Each scene shows the same named points in several views. A view is turned or mirrored, and shifted as a whole, has a little noise and may leave points out.
In the rows, zero is written as 128.

Scene 1
View 1
z465: [201 122 148 113 190 133 131 115 107 107 111 127 101 177 130 129 110 101
 146  86  77 162 157  88 126]
z879: [160 187 133  78 112  85 150  68  84  48 151 121  86 155 139 161 137 109
 135  94  97 184  97 117  81]
z560: [124 131 133  87 164 115 120  88 104 133 130  87 115 163 117 125 150  98
 105 105 118 202 135 111 105]
z106: [ 92 118 130  86 172 121 108  88 109 168 130  68 130 158 107 113 162  93
  83 114 136 219 140 119 107]
z922: [ 82 198 132 104 103  97 124  76  88 134 151  76 148 135 112 151 142 109
  93 113 115 175  99 141  86]
z959: [ 92 234 134 111  70  84 137  70  75 103 161  91 146 127 118 173 130 117
 109 108  99 152  80 148  74]
z165: [131 204 135  99 101  92 142  77  84  83 151 106 118 145 128 162 129 114
 125 100  94 162  98 130  84]
z621: [ 61 209 126  96  88  88 123  66  86 134 158  69 152 128 108 155 153 110
  85 119 124 184  87 151  74]
z694: [129 166 138 106 138 110 127  92  97 121 136  98 128 153 121 141 129 106
 116 101 102 170 123 118 102]
z777: [145 160 141 113 148 117 127 102  99 124 129 102 129 155 120 140 122 106
 122  99  92 161 131 114 108]
z751: [196  97 150 122 216 150 119 133 119 144 100 120 115 181 123 113 108  97
 139  87  79 160 176  82 141]
z161: [133 153 142 119 154 123 120 107 102 143 126  97 140 153 115 135 121 104
 117 100  95 159 136 116 113]
z318: [130 203 131  76  92  77 148  56  80  55 160 106  96 144 135 166 146 112
 121 103 107 189  84 129  70]
View 2
z621: [128 113 141 142 146 112 124  69  97 190  94 181 136 137  81 141 111 224
 131  88 190 156 138 136  89]
z318: [130 101 136 121 102 150  97  86  88 165  99 159  86 151  91 168 132 198
 151  42 159 116 156  75  58]
z161: [141 118 179 117 110 122 143 126 133 144 142 114 103 122 115 133 140 163
 161 122 158 141 134 149 147]
z751: [160 120 182  91  78 147 162 167 140 106 172  53  71 118 144 144 161 115
 174 133 123 117 139 148 186]
z165: [127 107 165 125 103 134  99  98 113 158 116 158  87 143  92 154 137 188
 162  66 166 126 149  94  77]
z106: [158 117 120 116 131 130 180 108  95 165 120 107 135 124 121 145 118 184
 119 123 152 145 132 175 163]
z560: [156 114 128 110 111 143 161 116  96 151 124 103 109 130 120 154 131 171
 135 103 143 127 140 145 144]
z959: [114 109 176 142 126 113  90  79 118 179 103 193 109 141  74 139 126 216
 159  73 192 147 144 103  63]
z694: [140 115 160 118 109 133 132 113 117 151 127 127  99 132 108 145 136 175
 154  98 157 134 143 129 121]
z922: [131 114 151 136 133 114 126  85 106 178 107 165 125 135  88 141 120 208
 140  94 181 150 137 136 101]
z777: [140 115 174 115 102 132 132 125 127 142 138 119  91 128 111 143 143 165
 164 103 156 131 143 128 129]
z879: [136 102 144 113  86 158 100 104  95 150 112 136  68 150  99 171 142 178
 160  45 147 106 159  72  71]
View 3
z465: [133  87 124 147 124 138 142  94  94  46 158 104 156 121  96  63 141  90
 102 106 109 115 120 132 171]
z959: [ 94 149 109  88 156 147 127 124  93 171 169 120  90 120 122 203 190 171
 171 139 119 123 173 155 106]
z165: [103 133 104  86 155 153 126 108  88 125 171 109 104 120 116 155 188 145
 150 126 116 120 164 133 116]
z106: [108 157 133 164 130  96 162 160 153 136 152  98 209 119 121 113 139 149
 107 107 119 132 113 130 113]
z751: [139  80 138 182 109 124 149 104 101  45 150 112 168 125  94  59 117  83
  95 103 106 116 106 151 191]
z560: [112 141 124 139 137 116 150 134 128 111 159  99 181 120 116 104 152 134
 112 109 117 126 125 123 121]
z621: [ 89 172 116 110 153 122 142 149 125 189 163 114 136 118 130 194 178 184
 156 131 122 129 157 146  89]
z879: [104 131  90  63 164 163 121  94  84  97 177  96 114 115 113 118 204 133
 138 119 117 118 162 100 106]
z694: [111 127 120 129 138 132 139 122 106 119 161 112 141 120 114 133 158 136
 130 120 114 123 140 143 133]
z161: [119 115 133 161 123 122 148 123 108 114 154 117 147 125 109 130 138 127
 127 119 112 121 129 166 157]
z777: [117 115 123 135 133 134 140 114 100 105 161 113 135 121 109 125 152 126
 130 119 112 121 136 151 147]
View 4
z621: [ 69  93 105 115  69 102 146 147  60 162  71  97 106 123 125  68 141 125
 186 160 167  68  89 147  88]
z694: [ 87 125 122 137 104 125 120 121  90 125 116 110 123 122 150 114 156 116
 149 146 136  96 109 114 126]
z959: [ 67  87 116 128 104 105 141 157  52 167  68 121 111 120 157  68 162  82
 181 130 184  67  84 119  86]
z777: [ 90 127 129 138 116 129 116 112  93 126 128 111 129 120 159 123 158 109
 140 144 127 107 112 106 134]
z751: [109 160 139 149 134 148  97  70 131  90 182 106 145 119 167 173 153 122
  96 149  78 148 136  90 177]
z106: [ 95 138 108 124  57 125 123 104 104 109 126  73 115 124 104 124 122 177
 153 189 111 103 122 154 137]
z465: [104 159 137 161 140 153  93  94 121  85 160 123 141 122 174 158 168 109
 121 136 105 121 130  77 168]
z165: [ 77 116 121 146 116 125 118 149  76 129  86 132 118 125 165  96 172  88
 174 131 171  70  98  99 110]
z560: [ 93 144 113 139  84 135 112 113 107 101 124  96 120 126 129 126 143 152
 156 168 124  95 122 125 140]
z879: [ 84 141 118 166 118 145 101 159  91  91  86 145 116 130 167 107 185  95
 190 129 182  52 111  82 125]
z922: [ 75 102 111 120  83 107 139 138  69 153  86 100 111 122 134  83 145 119
 171 154 158  79  95 137 100]
z318: [ 77 127 113 158 102 134 111 167  79 107  69 138 110 132 156  89 178 100
 202 133 191  43 102  98 108]
View 5
z777: [152 133 124 130 116 103 150 113 112 157 140 171 127 128  97 159 106 133
 119 138 163 159 127 140 127]
z959: [191  77 133  68 126 144 167 169 127 167 153 156 138 137  83 180  56  95
 139 142 188 229 121 148 166]
z318: [172 106 158  85 107 110 168 162  88 161 170 157 136 159  34 172  67 121
 116 190 189 230 116 159 141]
z694: [152 128 136 123 118 111 150 127 108 159 150 162 126 132  94 158 104 130
 120 140 174 172 132 147 137]
z465: [135 165 109 162  95  62 148  73  93 145 132 190 123 133  79 147 127 159
 101 163 144 126 120 132  89]
z161: [146 136 121 139 123 110 142 108 120 159 138 168 122 117 120 155 117 136
 123 116 164 144 134 138 132]
z879: [165 119 145  98  97  90 168 140  82 155 162 169 137 161  29 166  77 131
 108 200 175 212 111 153 122]
z621: [173  92 163  83 140 155 154 180 121 171 166 137 130 133 101 169  78 102
 135 124 203 218 139 159 180]
z751: [119 178 105 183 103  64 136  58 100 145 126 190 116 118 108 140 148 166
 102 135 138  97 130 129  90]
z922: [165 102 162  95 138 147 151 170 118 170 166 140 127 130 103 167  87 112
 132 122 200 204 142 159 173]
z560: [126 153 166 143 123 105 137 129  94 161 166 150 117 131  94 149 127 149
 109 136 185 158 148 158 137]

In a view up to two points have been moved. Name them for each view, in the order of its rows, or write -.
view 1 => z161
view 2 => z106
view 3 => z465
view 4 => -
view 5 => z621, z922

Scene 2
View 1
z509: [115 107 173 106 129 188 141  56 152 123 120  52 102  84 104 105 179 125
 107 120 154 135 134 164  93]
z196: [ 88 122 163  96  99 187 108  85 150 113 102  66 104  90 107 119 144 149
  73 107 158 137 122 131 103]
z18: [110  98 120 119 122 157 111 118 125 108  55 115 115 114  75 121 142 114
 121 122 107 115 125 132 103]
z425: [ 85 115 158  88  91 191 133  75 165 108 102  50 103  99 109 109 140 148
  93 103 154 136 140 146 109]
z548: [ 84 130 181  86  95 199 108  68 160 118 124  43  99  78 119 117 149 162
  56 103 179 146 120 132 104]
z849: [ 95 101 121 107 103 165 118 112 141 103  59  99 111 118  84 117 129 125
 116 114 113 119 135 135 110]
z857: [ 93 114 136 105 104 170  95 111 135 108  72  97 110 104  90 125 132 138
  86 112 132 126 117 120 106]
z452: [100  99 118 111 108 162 114 116 135 102  55 106 113 119  80 119 131 122
 118 116 110 116 131 132 107]
z22: [115 114 137 124 133 160  66 126 104 117  69 128 114  92  80 136 150 122
  77 125 129 120  92 106  95]
z341: [ 59 123 144  76  59 190 116  97 171  96  82  57 104 110 108 117 104 167
  75  89 149 137 138 123 122]
z995: [ 77 104 132  86  78 180 146  88 172  96  73  61 105 121  98 106 120 142
 119  99 127 128 158 150 117]
z680: [ 55 122 142  71  53 192 123  96 178  94  79  50 103 115 111 114  99 170
  79  85 149 139 146 126 124]
View 2
z857: [142 126 120 155  95 133 112  85 147 164 121 158 164 112 148 167 123 146
 118 103 140 154 127 141  95]
z995: [167 126  67 173  72 135 109  70 147 166 137 169 153 159 184 174 106 146
  97 119 169 172 166 144  98]
z548: [142 101 124 157 126 141 112  73 165 153 129 189 144 140 158 181 125 144
  93 146 122 116 195  75 107]
z452: [144 134 102 160  73 125 105  88 145 174 127 147 169 119 156 160 118 146
 128  93 158 177 120 180 104]
z849: [147 134  94 162  71 125 106  86 144 174 130 150 168 126 161 163 115 146
 125  95 162 180 125 178 104]
z22: [115 124 158 141 106 123 107 101 151 169 116 146 175  80 121 158 136 144
 143  88 125 150 101 160 107]
z341: [171 129  88 166  93 148 125  64 138 153 124 175 152 141 169 182 109 147
  82 122 150 151 155  97  73]
z509: [122  92 114 160 107 118  86  88 184 171 143 179 149 155 168 164 128 142
 124 142 137 135 208 139 150]
z425: [155 113  90 166  97 138 109  70 157 162 135 180 148 155 174 177 114 145
  95 135 148 145 186 112 105]
z196: [141 111 121 156 114 138 112  77 158 156 126 176 152 130 155 177 123 145
 101 130 130 130 171 100 102]
z680: [180 132  78 170  87 153 129  59 133 151 126 177 151 148 176 187 104 147
  73 127 155 155 159  91  66]
View 3
z857: [130 124 127 147 148 131 144 135 129 122 140 125  96  95 118 130 184 157
 161 104 136 172 103 139  98]
z680: [107 135 150 180 159 157 158 148 119  83 140 141  76 100 158 109 203 203
 200 103 117 135 126 184  97]
z341: [111 134 143 175 159 153 151 146 119  88 144 140  79 101 154 112 199 195
 193 101 121 137 124 178  93]
z18: [128 120 142 139 145 121 166 129 145 144 117 116 106  82  94 146 183 148
 159 113 136 212  87 124 118]
z452: [124 121 147 145 146 128 169 130 141 131 118 121 102  84 105 139 188 157
 170 112 132 208  92 135 117]
z425: [109 130 156 188 177 138 159 158 122 119 131 125  93  92 133 134 187 186
 175 107 120 109 124 164 103]
z548: [118 132 130 188 180 131 125 162 109 121 158 127  91 103 138 132 175 172
 153  98 129  69 133 158  81]
z196: [123 129 131 173 168 130 133 152 117 122 151 126  94 101 130 131 179 167
 157 100 131 107 122 152  89]
z22: [147 119 101 123 135 114 124 126 133 141 151 119 105  96  98 138 171 124
 132 100 152 194  90 111  92]
View 4
z548: [150 118 137 141 182 107 128  93 122 152 138 160 132 155  98 113 119  97
 109 207 158 152  82  92 159]
z425: [125 108 156 143 194 102 171  86 117 137 123 159 130 140 117 103 122 109
  92 173 157 147 106  97 157]
z995: [105  99 168 146 205 103 206  84 118 122 108 160 122 127 132  96 129 123
  86 147 147 139 127 102 146]
z509: [132 135 169 153 167 103 136  88 102 138 122 110 168 144 105 103 113 106
  75 147 168 159  85  88 163]
z849: [114 114 162 177 197 124 181  99 124 104  97 142 128 116 120  94 145 149
  81 127 117 135 123 101 102]
z452: [115 117 160 183 193 128 177 102 125  99  94 138 130 114 119  93 147 153
  80 121 112 134 122 102  94]
z341: [124  94 141 141 210 109 186  90 134 134 123 195 100 138 120 104 134 116
 112 192 137 138 118 104 139]
z22: [149 138 134 203 175 149 116 121 133 101 102 128 137 121  89 101 156 156
  93 141  91 138  93  97  65]
z18: [118 125 162 191 186 133 165 106 122  95  91 123 140 112 115  92 148 157
  74 111 109 136 117 100  86]
z196: [142 118 141 155 185 115 138  99 125 137 127 158 129 144 102 108 129 113
 103 185 141 148  91  95 138]

In a view up to two points have been moved. Name them for each view, in the order of its rows, or write -.
view 1 => z196, z425
view 2 => z849, z341
view 3 => -
view 4 => -
